Each row is a point on a tangle of strands that fork and nearly touch. The rows are in no order.
(in the rows, 128 means zero)
Points whose rows are less than 96.3 apart are linked; no others are. Some points are linked to none.
Z_388: [160  84 131 154 133 142 173  52 100 135 149 109  97 116 108 195 163  96
 106 126 100 110  79]
Z_889: [153 102 135 103 171  75  74 126 119 137 145 178 122 140 121 129 154 145
 107 179 191 201  95]
Z_447: [112  94 154 136 206 106  93 135 112 160 114 158  84 118 158 132 176 135
 125 122 199 152 100]
Z_20: [171 101 136 143 135  86 124  86 129 170 107 147 101  90 124 190 160 114
  86 101 125  89  68]
Z_594: [108 135 133 134  97 159 152 134 137  94  99 113 151 114 175  86 117 122
 135 119  91  80 148]
Z_843: [138 134 170 126 103 184 168 159 112 157 148  64 117 121 194  83 122 131
 136 125  91 120 137]
Z_443: [180 110  67 112 105 118 138 122 101 112 169 148 201 130 103 152  61 120
  77 167 104 118 131]
Z_216: [111 128 147 136 120 151 131 122 117 137 162  96  90 139 139 130 140 131
 156 107 118 137 126]
Z_914: [ 75 154 203 140  91  96 170 113  86 129 129 122 120 136 173 174 145 113
 178 130 109  87 119]
Z_894: [111 166 157 101 148  81  86 177 150 129  39 164 151 126 129  94 120 164
 105 140 155 104 139]
Z_875: [ 94 148 121 136  97 206 135 196 150 121 119 100 172 139 150  72  98 115
 130 135 114 111 206]
Z_701: [ 99 143 148 157  97 125 143 132  85 126 196 141  89 154 112 200 124 113
 168 146 148  99 127]
Z_695: [133  87  98 143 145 193 110 105 136 123 160 103  80 143 150  99 169 106
 151  81 161 153 104]
Z_584: [138 156 157 108 179 115 114 180 121 182 112 140 127 148 104  98 133 172
 119 162 198 182 144]
Z_776: [107 171 142 119 123  46 107 144 114 121 162 180 126 129 113 183 106 137
 138 128 162 102 136]
Z_207: [116 133 152 131 139 127 120 165 118 155 157 120  77 143 149 120 146 141
 144 102 171 132 127]
Z_34: [119 138 135 154  70 160 116 178 124 161 180 107  69 150 161 147 143 107
 167  81 140  98 129]
Z_184: [118 165 142 116 104 172 139 152 189 152  80  89 103 122 145  59 153 118
 146 101 104 122 161]
Z_651: [135 142  95  98 119  81  89 156 138 117 103 170 178 119 105 110 100 165
  94 157 155 131 137]
Z_271: [111 167 141 116 134  78  84 171 125 148 161 173 116 127 117 155 110 131
 145 120 192 138 137]
Z_787: [183 111  92 109 129 118  95 130 155 147 103 136 170 102 133  99 112 154
  86 108 139 139 104]
Z_891: [107 163 108 111 136 116  87 160 162 139 122 160 122 145  95 112 123 146
 154 110 162 153 161]
Z_896: [145 112 134 117 195 153 142 101 151 156  86  97 109 137 101  82 186 142
 128 131 148 213 137]
Z_195: [ 98 193 155 117 113 119 112 153 155 140 100 108 111 127 114 102 130 150
 140 127 121 137 164]
Z_257: [102 148 140 105 161  97 133 158 123  94  59 132 180 151  83  84 116 168
  97 174 139 159 191]
Z_10: [157  76  76 128 140 175 128 109 108 104 178 146 136 144 121 115 123 139
 132 131 151 152 109]
Z_141: [161 108 141 143 164  77 115  63 110 151 127  96 105  87 135 165 181 146
  87 130 124 171  81]
Z_312: [150  82 107 113 171 176 106 176 138 164 113 152 111 158 127  91 157 142
 118 129 195 183 111]
Z_143: [172  87 123 126 146  91 120  79 111 140 169  95 113 120 104 176 156 138
  90 147 127 191  74]
Z_714: [147 104  78 110 164 176 124 117 144 113 121 147 164 146  95  66 109 131
 118 147 145 178 160]
Z_660: [ 87 152 177 128 137  97 138 154  73 120 159 149  96 149 148 158 110 143
 166 143 171 104 143]
Z_881: [157 115 106 108 152 132  87 136 148 155 135 107 110 134 122 118 160 137
 118  85 162 158 102]
Z_166: [107 156  92 125  89 195 127 170 167 126 122 113 138 136 133  78  99 108
 146 101 121 120 193]
Z_455: [150 129 170 144 142  74 130  80 115 160 117 110 110  85 132 189 166 129
 101 130 109 123  89]
Z_255: [121 115 122 148 128 151 153  70  94  88 187 109 101 160  96 166 107 119
 159 150  93 164 123]
Z_983: [163 126 107  99 128  69 102 122 116 119 100 141 192 114 111 123  97 163
  71 155 120 145 128]
Z_406: [112 128  65 127 145 181 127 139 153 104 124 136 180 156  87  90  86 139
 128 159 125 185 206]
Z_799: [ 88  94 155 135 188 158 147 111  87 114 153 120 106 167 141 117 166 133
 166 154 179 160 110]
Z_97: [167  71  90 145 153 149 116  55 149 126 151  99  93 117 129 140 165  99
 107  92 117 165  90]
Z_32: [125 127 118 125 165  88 122  36 127 103 104 139 140  94 117 125 135 134
 112 140 113 156  98]
Z_682: [186 126  61 150  77 157 136 166 136 152 169 134 156 114 115 150  74 104
 106  99 106  96 133]
Z_498: [128 135 115 120 144 152 139 120 136 138 184  75 118 159  94 100 136 142
 129 141 129 205 141]
Z_419: [124 125 155 162 108 146 187 123  74 135 181 114  98 154 108 211 134 102
 148 147 114  93 105]
Z_888: [196 130 106 114  93 127 136 169 104 160 163  95 168 112 117 156  67 138
  87 143  91 112 122]
Z_487: [127 148 175 121  91 128 164 118 136 142 119  58 139 111 181 117 115 116
 108 127  61 100 126]
Z_402: [175  74  87 135 104 139 116 120  95 123 164 208 136 125 105 178  99 113
 116 130 171  92 110]
Z_866: [141 166 101 111 141 144 109 189 171 179  64 149 131 138  87  84 145 139
 128 115 157 150 181]
Z_118: [117 111 125 122 122  91 129  80 129  75  85 189 147 121 129 144 120 111
 120 136 102  73 107]
Z_640: [ 99 133 105 130 153 131 127 178 131 104  74 146 197 144  88  89 100 169
  94 184 150 143 220]
Z_121: [118 146 139 108 107 119 143 141 148  95 111  42 183 118 143 109  86 118
  99 136  62 103 157]
Z_284: [ 92 120  98 138  99  90  90 200 121  99  84 138 192 116 131 121 113 162
  88 142 144  67 180]
Z_482: [129 125 114 112 161  70  91  95 141 116 132 182 114 110 107 138 145 132
 132 131 155 161  96]
Z_310: [195 100  56 104 113  86 105 112 122 134 165 154 154 116  99 143 129 130
 100 156 136 179  89]
Z_860: [126 155 144  94 159 100 125 183  98 143 117 136 145 153 122 111 111 189
 121 174 167 142 163]
Z_619: [ 95 139 160 144 117 101 174 145  93 120 174 175  82 140 118 216 134  87
 160 153 165  67 102]
Z_269: [ 84 166 168 107 169 101 120 147 145 143  88 168  99 146 115  97 155 135
 148 137 177 142 143]
Z_6: [125 159 104 107 158  99 122 129 141 115  88 125 167 143  86  98 123 161
 107 169 114 190 163]
Z_59: [111 155  64 130 104 169 118 157 180  84 128  88 191 136  98  88  77 130
 118 124  94 149 205]
Z_835: [151 144 169 144  99 111 190 106 116 138 109  90 135 107 129 182 135  97
 104 151  54  68  92]
Z_165: [180 109 117 115 112  93 137 128 127 148 119 134 173  99 128 146  93 118
  90 122  95  71  97]
Z_353: [120 156 112 140  94 161 110 164 111 159 195 113 110 159 125 141 103 143
 150 121 133 134 162]
Z_542: [148 113 124 108 165 165 138 146 128 164 147  81 129 140 116  89 136 145
 102 142 140 203 129]
Z_552: [140  81 138 117 168  85 120  82  94 111 112 189 136 108 140 150 131 137
 107 160 152 131  78]
Z_665: [124 150 173 136  92 111 164 106 124 128 103 103 130 103 152 149 134 117
 133 123  68  95 110]
Z_242: [135 112 118 145 132  81  94 127 140 162 175 125  57 152 125 216 185  85
 109  84 183 142  87]
Z_186: [153  92 165 128 173 150 136 134 102 157 128 103 118 130 175  95 141 143
  99 133 156 144  96]
Z_414: [109 163 115 122  96 142 114 166 165  85 116  77 177 113 119  96  97 115
 107 132  77 122 186]
Z_723: [122 126 121 126 124  56 123  85 128 107 117 188 132 115  91 176 112 115
 137 141 123  94 103]
Z_558: [ 94 165 157 141  68  93 137 147 139 129 143 162 102 124 150 190 129  85
 164 107 115  43 117]
Z_559: [178  87  88 138 111 130 119 133  83 130 155 213 180 131 112 158  80 147
  89 158 160 107 124]
Z_832: [ 77 169 175 141 129  67 140  92 124 120 125 151  87 110 131 190 136 109
 151 131 132 101 106]
Z_439: [103 112 156 144 183 116 113  87 113 146 110 131  81 103 162 155 179 125
 132 111 174 135  82]
Z_534: [129 135 122 146 104 170 146 125 103 103 208  89 114 164  82 164  93 130
 156 141  90 164 137]
Z_81: [154 110 114 128 137 154 130  57 148  90 108 108 135 105 133 102 120 108
 123 116  75 150 107]
Z_739: [134 102  99  98 147 119  89 158 141 121  69 169 182 128 116  79  99 162
  88 139 142 118 148]
Z_833: [119 135 176 146 170 122 143  71 105 134 124  66 103 120 152 143 178 131
 130 143 101 156 108]
Z_294: [142 101 114 118 167 147 114  89 171 111  69 153 142 119 112  85 150 140
 134 113 140 154 117]
Z_736: [112 147 120 134 130 108 129 140  80  97 159 140 164 151 119 120  91 172
 115 187 126 135 188]
Z_30: [ 54 151 161 149 123  97 147 132  91  93 160 192 127 157 147 157 112 125
 186 149 157 101 160]
Z_72: [ 88 143 150 152 108 109 157 146 102 112 145 198  97 135 162 183 119  91
 171 122 147  51 111]
Z_513: [145 157 134 122  89 159 126 176 143 167 167  64 123 123 134 119 108 138
 128 109  94 131 144]
Z_96: [ 48 169 140 153 105 129 150 136  85  82 155 154 144 166 140 136 119 131
 188 150 124 110 172]
Z_471: [173 127  93 101 102 143 102 160 163 146  98 135 173  93 146  91 101 138
 108  85 106  96 124]
Z_727: [164 141 115 117 138 137 122  91 181 141 129  55 138 104 106 108 132 118
 125 106  71 184 112]
Z_563: [ 86 162 189 123 152  64 139 110 102 131 128 166 106 103 157 157 137 132
 138 133 155 100 100]
Z_644: [114 161 158 106 119 126 124 200 153 179  61 115 124 129 161  84 135 157
 120 121 150 116 149]
Z_555: [152 102  99 137  89 142 151 144 106 148 188 141  79 156  74 218 144  93
 122 130 152  89  79]
Z_672: [138 147 104 104 136 128 130 178 185 149  31 140 163 122  97  70 129 139
 112 117 134 137 168]
Z_877: [115 125 142 147  62 167 187 108 110  93 124 142 133 134 116 196 120  86
 150 155  58  52 124]
Z_416: [103 158 144 114 134  90 113 150 104 132 155 121 143 135 110 129  90 178
 106 164 129 140 167]
Z_737: [191 142  84 115  97 111 137 142 136 151 174  82 160 128  89 169  69 111
  93 123  77 155 136]
Z_602: [123 159 113 147 101 166 138 177 108 132 167 106 149 147 152 129  91 146
 137 125 115  98 177]
Z_847: [129 144 120 119 163 147 120 117 165 157 111  67  92 125 103 102 170 139
 127 110 126 212 133]
Z_766: [119  89 105 144 171 164 105 107 139 140 154 126  79 160 130 108 198 124
 135 109 196 182 108]
Z_329: [176 103 111 134 135  87 127  51 125 111 124 119 136  93 108 152 135 120
  92 127  90 151  80]
Z_412: [155  88 136 140 117 140 124 144  96 167 168 102  80 133 154 154 163 124
 117  97 145 109  79]
Z_430: [ 97 147 136 107 147 107 124 100 148 100  59 104 154 120 121  89 145 147
 129 147  93 135 151]
Z_884: [145 148 136 143  56 139 134 140 138 136 163  99 107 119 113 170 115 105
 136 113  79 109 122]
Z_769: [114 127 164 126 131 187 173 163 141 130  62 104 150 140 156  53 140 126
 141 146 121 126 182]
Z_826: [108 124 121 149 111 119 141  76 132  79 114 161 117 116 131 144 119 109
 168 111 106  85 122]
Z_261: [191 100  74 113 140 114  98 128 137 155 133 139 154 114 123 111 125 133
  97 126 134 185  89]
Z_848: [124  96 104 131 160 138 110  89 120 121 189  84  92 162  91 114 165 126
 140 152 151 207 127]
Z_162: [ 91 101 138 125 150 137 146  65 111  59  90 157 152 136 154  95 131 127
 161 132  96 114 115]
Z_106: [151 115 107 112 156 118  75 165 108 158 156 186 139 147 117 121 126 148
 112 166 213 182 100]
Z_60: [128 153 155 108 147  73 114  87 153 118  78  85 161 101 115 104 116 151
 120 138  73 143 124]
Z_311: [ 94 114 140 133 165 171 126 107 121 118 142 135  86 148 129  93 154 142
 173 140 162 160 138]
Z_673: [ 62 172 163 127 133 118 116 142 132 116 144 142  73 138 142 134 151 105
 199 125 164 116 145]
Z_617: [156 118  88 139 100 148  86 150 154 165 174 136  88 125 136 134 142 111
 136  61 169 125 103]
Z_19: [165  93 108 134 128 167 157 100 103 113 170 118 138 133 124 117  96 122
 139 142 113 152 129]
Z_226: [151 126 150 126 121  81 123 110 130 140  87 133 144  81 142 145 126 145
  93 110  98  87  95]
Z_44: [117 168 145 143  86 158 148 131 107 109 175  46 125 149 110 145  93 138
 153 138  76 144 148]
Z_304: [126  81  88 139 123 168 132  70 107  81 177 168 120 135 108 129 135 115
 164 122 142 129 103]
Z_444: [ 83 160 168 134  68  81 130 153 114 114 120 151 116 113 155 161 122 120
 141 127 130  61 140]
Z_969: [ 53 160 129 156  95 157 138 150 111  86 154 113 148 153 138 127 105 135
 174 145  99  91 199]
Z_872: [152 103 102 131 153 103  89  73 165 122 101 180 119  90 138 126 155 125
 115 111 158 145  83]
Z_287: [117 136 173 186 113 134 141  85 129 139 129  96  68 100 171 203 198  78
 142  98 100 103  90]
Z_921: [159 112 105 124 129 114  82 173 125 157 178 195 107 136 138 148 122 136
 117 105 200 123 107]
Z_411: [150 119 142 112 164 159 158 140  89 138 152  92 144 144 125  85 120 166
 124 168 138 166 147]
Z_566: [142 119  89 132 121 122  85 155  99 134 166 207 128 126 121 163 100 118
 133 126 185  94 115]
Z_47: [128 129 115 123 159 145 131  68 161 107 113  84 126 119 102  88 142 121
 135 127  91 176 134]
Z_941: [113  94 120 147 150 116 116  87 116  97 133 205  95 111 138 155 133  92
 147 100 177  94  89]
Z_77: [161  99 135 144 110 138 182  90 123 120 156 102  97 144  71 211 132 101
  99 146  96 124  83]
Z_392: [118 157 148 111 142  65  87 122 156 153 122 122 100  93 130 143 158 145
 120  98 147 140  98]
Z_223: [ 84 156 142 125 100 166 136 153 182 124  42 114 123 114 167  57 152 106
 145 106 106 104 169]
Z_510: [157 115 121 157  82 165 195 127  96 127 170  96 118 152  78 209 108 102
 127 161  88  96  95]
Z_678: [ 57 165 149 151 105 154 140 110 132 104 149 137  75 139 155 124 142  96
 217 107 142 120 144]
Z_615: [160 151  97  99 141  99 112 121 151 142 120 131 144 150  77  99 140 158
 113 166 147 219 139]
Z_42: [136 121 158 149  83 160 205 101 123 108 109  98 144 125 117 176 106  88
 118 150  44  77 111]
Z_874: [133 120 126 143 151  67  85 116 131 171 164 105  80 140 111 159 186 127
  91 109 159 186  99]
Z_362: [113 136 159 135 162 126 147  84 135 134  98 101 111 109 163 107 167 142
 147 129 118 134 113]
Z_719: [196 123 119 100 101  92 131 175 119 142 131 116 187 103 139 128  77 145
  64 135  95  95 126]
Z_374: [ 88 114 160 159 150 134 155  94  76 107 173 125  96 153 141 149 154 128
 179 159 145 146 111]
Z_685: [178 114 106 131  77 153 157 149 123 148 165 119 115 121 123 171  99 107
 118 101  94  89 112]
Z_859: [129  95 150 125 124 129 173  98 101  86 102 126 166 116 154 127 103 126
 108 138  87  83 124]
Z_523: [133 153 155 134  98  94 133 116 114 134 165 108  97 129 114 179 119 121
 139 127 102 107 111]
Z_79: [166 111  96 137  94 130 123 135 125 138 193 110  86 152  76 188 123 104
 120 113 133 130 104]
Z_577: [ 92 186 182 125  89  43 120 133 126 116 112 130 122 115 140 168 135 125
 135 125  88  83 147]
Z_70: [118 122  87 154 111 188 139 147 132 118 172 106 169 146 131 105  75 139
 134 132 119 120 186]
Z_597: [175 119 133 132 107 152 144 163 129 179 171  71 122 141 149 120 114 111
 115  94 119 129 104]
Z_485: [ 85 169 173 124 157 122 137 105 145 120  57 121 123 116 143  94 163 135
 155 133 119 135 143]
Z_172: [ 81 178 156 134 105  64 118 121 133  96 157 160 107 127 105 186 105 112
 171 130 137 101 131]
Z_855: [111 108  86 133 146 131 109  64 132  86 139 201 114 128 119 127 142 113
 166 119 154 119 108]
Z_849: [102 142 134 125 160 118  83 131 183 135  75 188 102 103 131 103 154 124
 153  91 178 116 112]
Z_920: [161 102 114 123 118 133 164  96 107 107 160  94 150 133 108 139  81 104
 115 137  71 138 125]
Z_853: [ 38 183 169 130 123 102 128 148 140 101  99 175 109 129 153 129 146 105
 184 122 155  99 154]
Z_717: [133  91 129 139 124 112 144 101  98 115 147 172 109 130 133 171 135 117
 137 125 155 101  89]
Z_902: [135 158 106 131  67 102 111 169 133 115 127 128 173 111 127 138  90 124
 105 115  93  67 156]
Z_337: [134 120 143 152  89 143 141  94 144 141 135 111  82 103 143 170 164  85
 150  88  92  92  88]
Z_122: [116 180 113 117  90 128  91 177 178 134 104 123 124 131 105  90 131 136
 155  99 128 127 170]
Z_480: [149  88 141 127 146 140 135 149  75 136 156 153 148 145 159 126 103 168
 104 163 160 111 117]
Z_222: [ 93 123 148 128 141 184 166 145 174  90  37  97 157 125 174  48 141 104
 135 126  97 108 165]
Z_12: [125 132 103 131 141 194 155 137 113 116 168  90 152 153 127  82  97 148
 164 139 109 158 177]
Z_370: [139 137 149 107 145  67 126  93 133 118  57 131 158 101 127 113 121 156
  98 130 110 112 102]
Z_217: [127 117 170 110 127 129 123 179  89 163  90 134 129 124 193  89 121 164
 123 125 150  89 115]
Z_15: [ 84 113  87 138 122 108 120 121 101  36 110 124 197 136 109 111  94 137
 114 157  93 104 181]
Z_725: [169  82 118 128 116 116 137 117  81 128 164 176 121 124 100 178 123 117
 111 153 154 121  92]
Z_970: [ 75 195 172 118 110  81 108 146 148 119 101 114 112 116 128 129 140 135
 152 114 119 105 146]
Z_192: [146  76 159 129 169 173 172 117 100 124 153  88 119 140 152  93 139 154
 124 141 134 152 115]
Z_167: [131 146 181 115 128 143 136 194 130 156  86  96 142 127 189  79 137 155
 127 138 128 109 146]
Z_349: [117 120 135 132 151  80 146  76  87  94 164 196 125 135 103 170 130 123
 152 167 146 152 110]
Z_200: [115 141  82 121 124 134  96  93 168  80 104 139 162 120  95  94 113 137
 132 118 101 125 164]
Z_519: [119 133 143 103 152 115  92 125 184 155  28 176 121 101 138  92 149 138
 115 101 157 105 115]
Z_31: [115 100 143 129 107 155 161 121 105  87  89 119 192 118 197  99 105 105
 126 130  83  66 130]
Z_101: [157 141  86 130  93 157  86 140 174 154 154  98  95 128 128 110 138 105
 133  54 113 144 107]
Z_733: [109 137 148 143  71 127 159  88 119  87 118 160 114 121 117 175 123  83
 165 124  76  64 117]
Z_614: [ 89 109 114 130 118 115 118 165  98  61  85 129 197 118 140 114 114 151
 111 152 118  87 165]
Z_518: [118 116 147 124 144  95 158  97  82 103 123 132 160 124 135 132 104 144
 111 169 100 122 129]
Z_203: [121 116 116 132 136 112 106 122  80 106 166 176 156 145 118 142  94 162
 127 190 158 151 151]
Z_740: [117 161 153 127 113  75 122 128 108 137 155 110 128 151 122 148 118 148
 136 130 115 124 146]
Z_976: [100 148 122 152 105 144 122 148 101 138 228 126  87 152 115 181 119 130
 173 135 155 130 147]
Z_629: [136 146 103 113 131 184 157 127 149 112 139  64 151 141 111  80  90 107
 141 133  86 169 162]
Z_160: [ 69 150 118 149 138 149 114 198 124 124  90 142 175 154 120 110  91 182
 108 175 167 108 233]
Z_630: [127  81 139 115 176 136  95 162 130 168 107 181  96 139 142  99 158 140
 107 124 215 168  90]
Z_316: [154 137 145  93 176 113 114 154 150 167  35 159 147 143  79  83 152 153
 107 147 157 193 143]
Z_265: [ 89 113 118 127 162 179 153 124 114  85  83 160 162 155 112  76 135 148
 152 174 143 155 190]
Z_653: [155 103 115 102 145  56  71 126 114 158 188 150 113 134 104 157 159 140
 106 149 186 185  84]
Z_110: [145 141  92 118  60 145 120 179 172 117 124 105 162 111 147 123  81 102
 108  98  92  87 167]
Z_29: [155  93  86 115 121 150 145  80 155  88 122 125 176 113 134  97  95 100
 112 110  86 126 120]
Z_978: [110 115 125 123 190 135 109 110 138 135 141 133  81 159 110 108 182 127
 127 151 198 217 141]
Z_917: [173 146  76 123  78 127 112 143 140 141 182  88 120 132  86 167 101 124
 126 106 116 147 126]
Z_138: [144 115 135 142 138  78 106 129 118 178 160  81  53 140 124 205 185 101
  92 101 147 144  86]
Z_856: [113 157 128 131 101 132 152 124 122  84 144  54 167 129 111 124  91 128
 131 144  50 132 149]
Z_609: [123 137 136 132  56 145 126 161 131 146 127 156 107 107 175 137 133 101
 144  96 132  59 117]
Z_80: [158 116 177 164 127 119 149 122 108 172 149 105  81 119 150 182 159 106
 106 118 128  91  80]
Z_912: [148 100 127 115 123 142 178 117 101  98 135 107 178 122 146 125  68 103
  94 154  66 106 133]
Z_801: [148 120 153 127 149 101 109 114 141 168 108 101  96  99 155 129 166 147
 109  87 131 126  78]
Z_71: [ 93 122  62 139 145 166 122 159 165  67 105 117 202 138  78  82  96 130
 111 150 118 143 226]
Z_738: [154 102  91 136 139 189 129 103 159 135 160  85 107 130 128  85 153 121
 143  86 122 178 113]
Z_728: [175 108 125 123 127 123 157  51 158 115 131  90 151 101 102 157 110 108
  84 127  46 145  86]
Z_861: [133 135 104 114 130  95  88 165 126 164 189 159  97 137 117 165 128 126
 141 102 200 151 124]
Z_108: [124 169 138  90 157  93  95 186 147 155  34 160 147 134  89  95 133 155
  98 156 169 154 152]
Z_279: [100  96 126 126 176 169 122 112 122 100  99 174 113 142 147  87 143 133
 166 146 172 142 115]
Z_381: [ 75 170 117 147 113 145 113 203 145 116 109  98 174 149 118 111 109 153
 122 140 147 120 238]
Z_893: [165 140 110 107 170 111 103 139 163 166  87 139 123 137  86  93 156 145
 116 147 169 206 119]
Z_871: [105 132 180 130 128  81 140 139  94 152 102 190 134 123 164 156 120 131
 121 138 144  72 101]
Z_112: [110 149  69 135  79 100  80 177 140 108 115 142 193 117 113 130  85 148
 101 115 122  67 188]
Z_530: [136 129 145 124 175 133 111 115 173 154  35 162 126 115 130  85 168 137
 119 112 150 163 117]
Z_262: [121 114 122 126 134 124 124 105  75  91 178 170 114 143 114 136 120 153
 151 157 154 156 120]
Z_690: [161 140  82 121  82 147 105 163 159 150 146 128 153 127 125 120  89 126
 116  98 120 111 131]
Z_378: [188  77 128 132 129 162 152 144  98 175 171  76 103 140 153 150 139 109
  88 109 121 114  90]
Z_163: [121 121 152 137 126 185 157 133 139 149 133  86  98 129 167  89 153 125
 157 104 106 134 124]
Z_965: [159 123 159 116 118 123 154 136 135 150  98  96 157  96 181  97 106 131
  97 116  78  78 130]
Z_783: [116 108 179 122 159 118 114 149  96 139  72 174 132 121 181 116 124 153
 123 134 149  74  93]
Z_17: [116 109 157 143 142 121 137  51 122 123 110 140 100  83 153 155 163 111
 140 117 101  96  89]
Z_220: [137 101 107 133 150 132 121  65 125 110 159  89  99 139  97 137 164 108
 122 113 118 203  97]
Z_535: [156  77 112 150 159 188 143  70 151 142 140  82 121 112 143 102 157 101
 126  90 105 142  97]
Z_11: [145 135 120 138  65 149 105 161 142 147 179 148  81 124 146 150 129 111
 151  68 143  80 118]
Z_824: [169  90  96 116 127  71 104 108 111 145 166 147 124 133 101 175 141 118
  95 163 159 189  92]
Z_561: [106 167 119 135 119 164 120 201 167 142  81 106 169 145  83  82 111 130
 129 133 123 144 221]
Z_231: [119 134 116 120 156 110  58 135 185 152 104 162  76 110 140 120 177 114
 135  78 176 139 101]
Z_657: [155 103 149 109 153 140 150 128 122 156  97 104 142  96 172  98 122 131
  90 125 110 122  92]
Z_703: [115 185 154 127 115 119 136 162 134 160 148  58 114 140 135 108 134 158
 143 128 114 142 154]
Z_923: [142  94  83 134 104 135 144 146 105  91 158 139 209 124 118 144  50 130
  87 150 105  97 165]
Z_152: [106 117 177 168 155 124 128  82 116 136 146 115  69 120 166 178 191  96
 150 100 145 119  88]
Z_956: [ 88 125 110 135 160 150 138  97 103  59 108 171 156 149 127  84 114 133
 171 153 129 132 149]
Z_239: [ 95 143 139 137 132 196 170 147 133 108 104 117 130 163 139  60 133 126
 178 134 130 107 176]
Z_385: [150  90  72 125 106 147 133 116 137  66 148 135 189 116 129 115  65 111
 105 128  94  97 149]
Z_782: [121 126 146 154  57 157 140 136 148 140 127 137  83 109 184 151 141  84
 170  83  90  69 106]
Z_399: [173  84  95 125 151 144  95  87 164 153 101 143 108  85 142 121 154 128
 109  70 137 130  72]
Z_509: [ 98 100 155 144 168 162 134  69 114  90  79 178 131 122 167  99 145 137
 163 125 142 111 103]
Z_845: [148 120 109 101 155 149 104 176 171 138  37 170 174 121 123  64 107 133
  88 118 134 135 140]
Z_946: [ 92 143 178 146 166 121 148  80 103 118 165  79  95 156 144 133 157 144
 156 152 118 167 108]
Z_915: [120 127 127 112 123 144 107 144 138 126 106 155 135 132 150  94 122 142
 141 100 139  89 122]
Z_13: [162  98 108 141 163 122  90  94 149 169 124 107  94  90 165 152 190 121
 102  75 138 146  85]
Z_14: [146 131 126 106 133 150 110 145 179 142  23 154 144  98 159  72 130 130
 100  90 129 106 122]
Z_341: [111 128 118 120 180  93  97 117 133 159 157 104  62 149 112 133 193 134
 125 134 174 206 103]
Z_933: [125 149 164 120 100  67 111 164 117 139 109 161 135 110 158 162 118 131
 118 116 138  58 117]
Z_107: [171 117 138 120 119 134 162  91 126 132 152  80 129 101 124 160 123  97
 107 112  65 142 101]
Z_543: [165 102 145 122 160 120 155  88 118 149 152  70 123  97 140 133 136 133
  93 127  87 153  85]
Z_999: [160 110 102 148  84 169 172 141 115 154 172 147 110 148  73 207 117 105
 126 154 128  66  99]
Z_662: [122 168 161 108 138  53 113 133 127 145 137 121 107 127 108 144 132 158
 119 133 148 164 117]
Z_2: [100 172 156 129 103 199 160 154 166 143 109  72 111 137 138  75 153 106
 157 117 102 164 176]
Z_808: [100 154 162 132  94 135 132 186 109 165 170 127  88 151 165 134 134 129
 175 112 159  91 138]
Z_266: [107 154 103 106 143 104  91 119 161 116 150 181 116 122  98 136 144 121
 160 111 178 164 129]
Z_236: [146 134 176 138  84 149 184 160 106 149 141  59 139 120 193 106  90 119
 117 131  64 115 125]
Z_585: [134 108  92 147 103 160 159  99  81  90 181 159 156 147 111 150  77 139
 139 164  95 101 144]
Z_358: [ 80 164 189 147 111 100 151 103 105 124 161 132  83 133 145 192 152  93
 184 126 110 108 110]
Z_140: [ 58 172 165 113 161  92 110 156 145 109  68 173 121 122 148 115 135 136
 163 124 178 109 159]
Z_840: [154  89  90 104 165 171 123  92 145 129 115 159 137 127 119  68 140 142
 122 135 161 187 107]
Z_570: [138 104 122 110 141  74 129 125  91  89 108 139 187 121 113 130  82 161
  91 183 110 126 143]
Z_704: [139 151 114 120 134 174 151 180 163 168  95 111 139 152  85  69 137 127
 123 123 136 164 187]
Z_850: [108 150 158 113 182 125 117 173 137 176  82 158  90 152 105  94 152 143
 139 131 212 174 143]
Z_386: [ 89 124 132 120 119 180 141 121 127  95  95 127 135 130 147  85 143 126
 171 118 110 120 165]
Z_827: [ 59 156 112 161  94 187 147 177 131 101 139  86 161 141 149 104  97 119
 145 152 100  93 208]
Z_744: [138  72 127 156 141 150 154  46 107 109 137 148  95 114 139 170 174  96
 141 111 109  97  80]
Z_909: [145 131 143 132 117  75 154  96 110 111 123 166 125 108 102 203 129 115
 115 141 100  79  97]
Z_204: [159 152 109 118 136 153 127 142 184 166 126  67 116 130  98  96 136 118
 129  93 108 183 126]
Z_907: [147 138  84 118 105 187 133 153 173 127 127  86 134 135 125  73  95 117
 147 100  85 146 158]
Z_275: [191 102 101 106 101  72 118 119 102 118 140 163 183 111 111 158  82 141
  68 157 117 129 105]
Z_298: [139 113 129 127 167 175 120 160 149 164  96 134 107 142 152  80 167 142
 127 108 168 151 119]

Follow the links from the first point to the second, and from the first to the third. Name the last point that the two ways share.
Z_269 / Z_195 / Z_471 | Z_740
Z_284 / Z_140 / Z_141 | Z_690
Z_70 / Z_266 / Z_271 | Z_444
Z_42 / Z_630 / Z_738 | Z_487
Z_703 / Z_907 / Z_859 | Z_444
Z_640 / Z_714 / Z_559 | Z_845
Z_914 / Z_419 / Z_983 | Z_832

A fork is a point with three links, a tip a point with one. Leave the first point through the second and follow the links. Name the first fork or tip that comes.
Z_242 / Z_138 | Z_487
Z_737 / Z_888 | Z_265
Z_976 / Z_353 | Z_660
Z_184 / Z_223 | Z_859

A fork is a point with three links. Follow the links from the first point to the second and name the forks in between, in order.
Z_455 / Z_513 | Z_824, Z_690, Z_740, Z_195
Z_236 / Z_312 | Z_11
Z_370 / Z_566 | Z_510, Z_701, Z_444, Z_871, Z_832
Z_909 / Z_97 | Z_487
Z_509 / Z_558 | Z_510, Z_701
Z_561 / Z_859 | Z_845, Z_983
Z_902 / Z_563 | Z_690, Z_740, Z_195, Z_444, Z_871
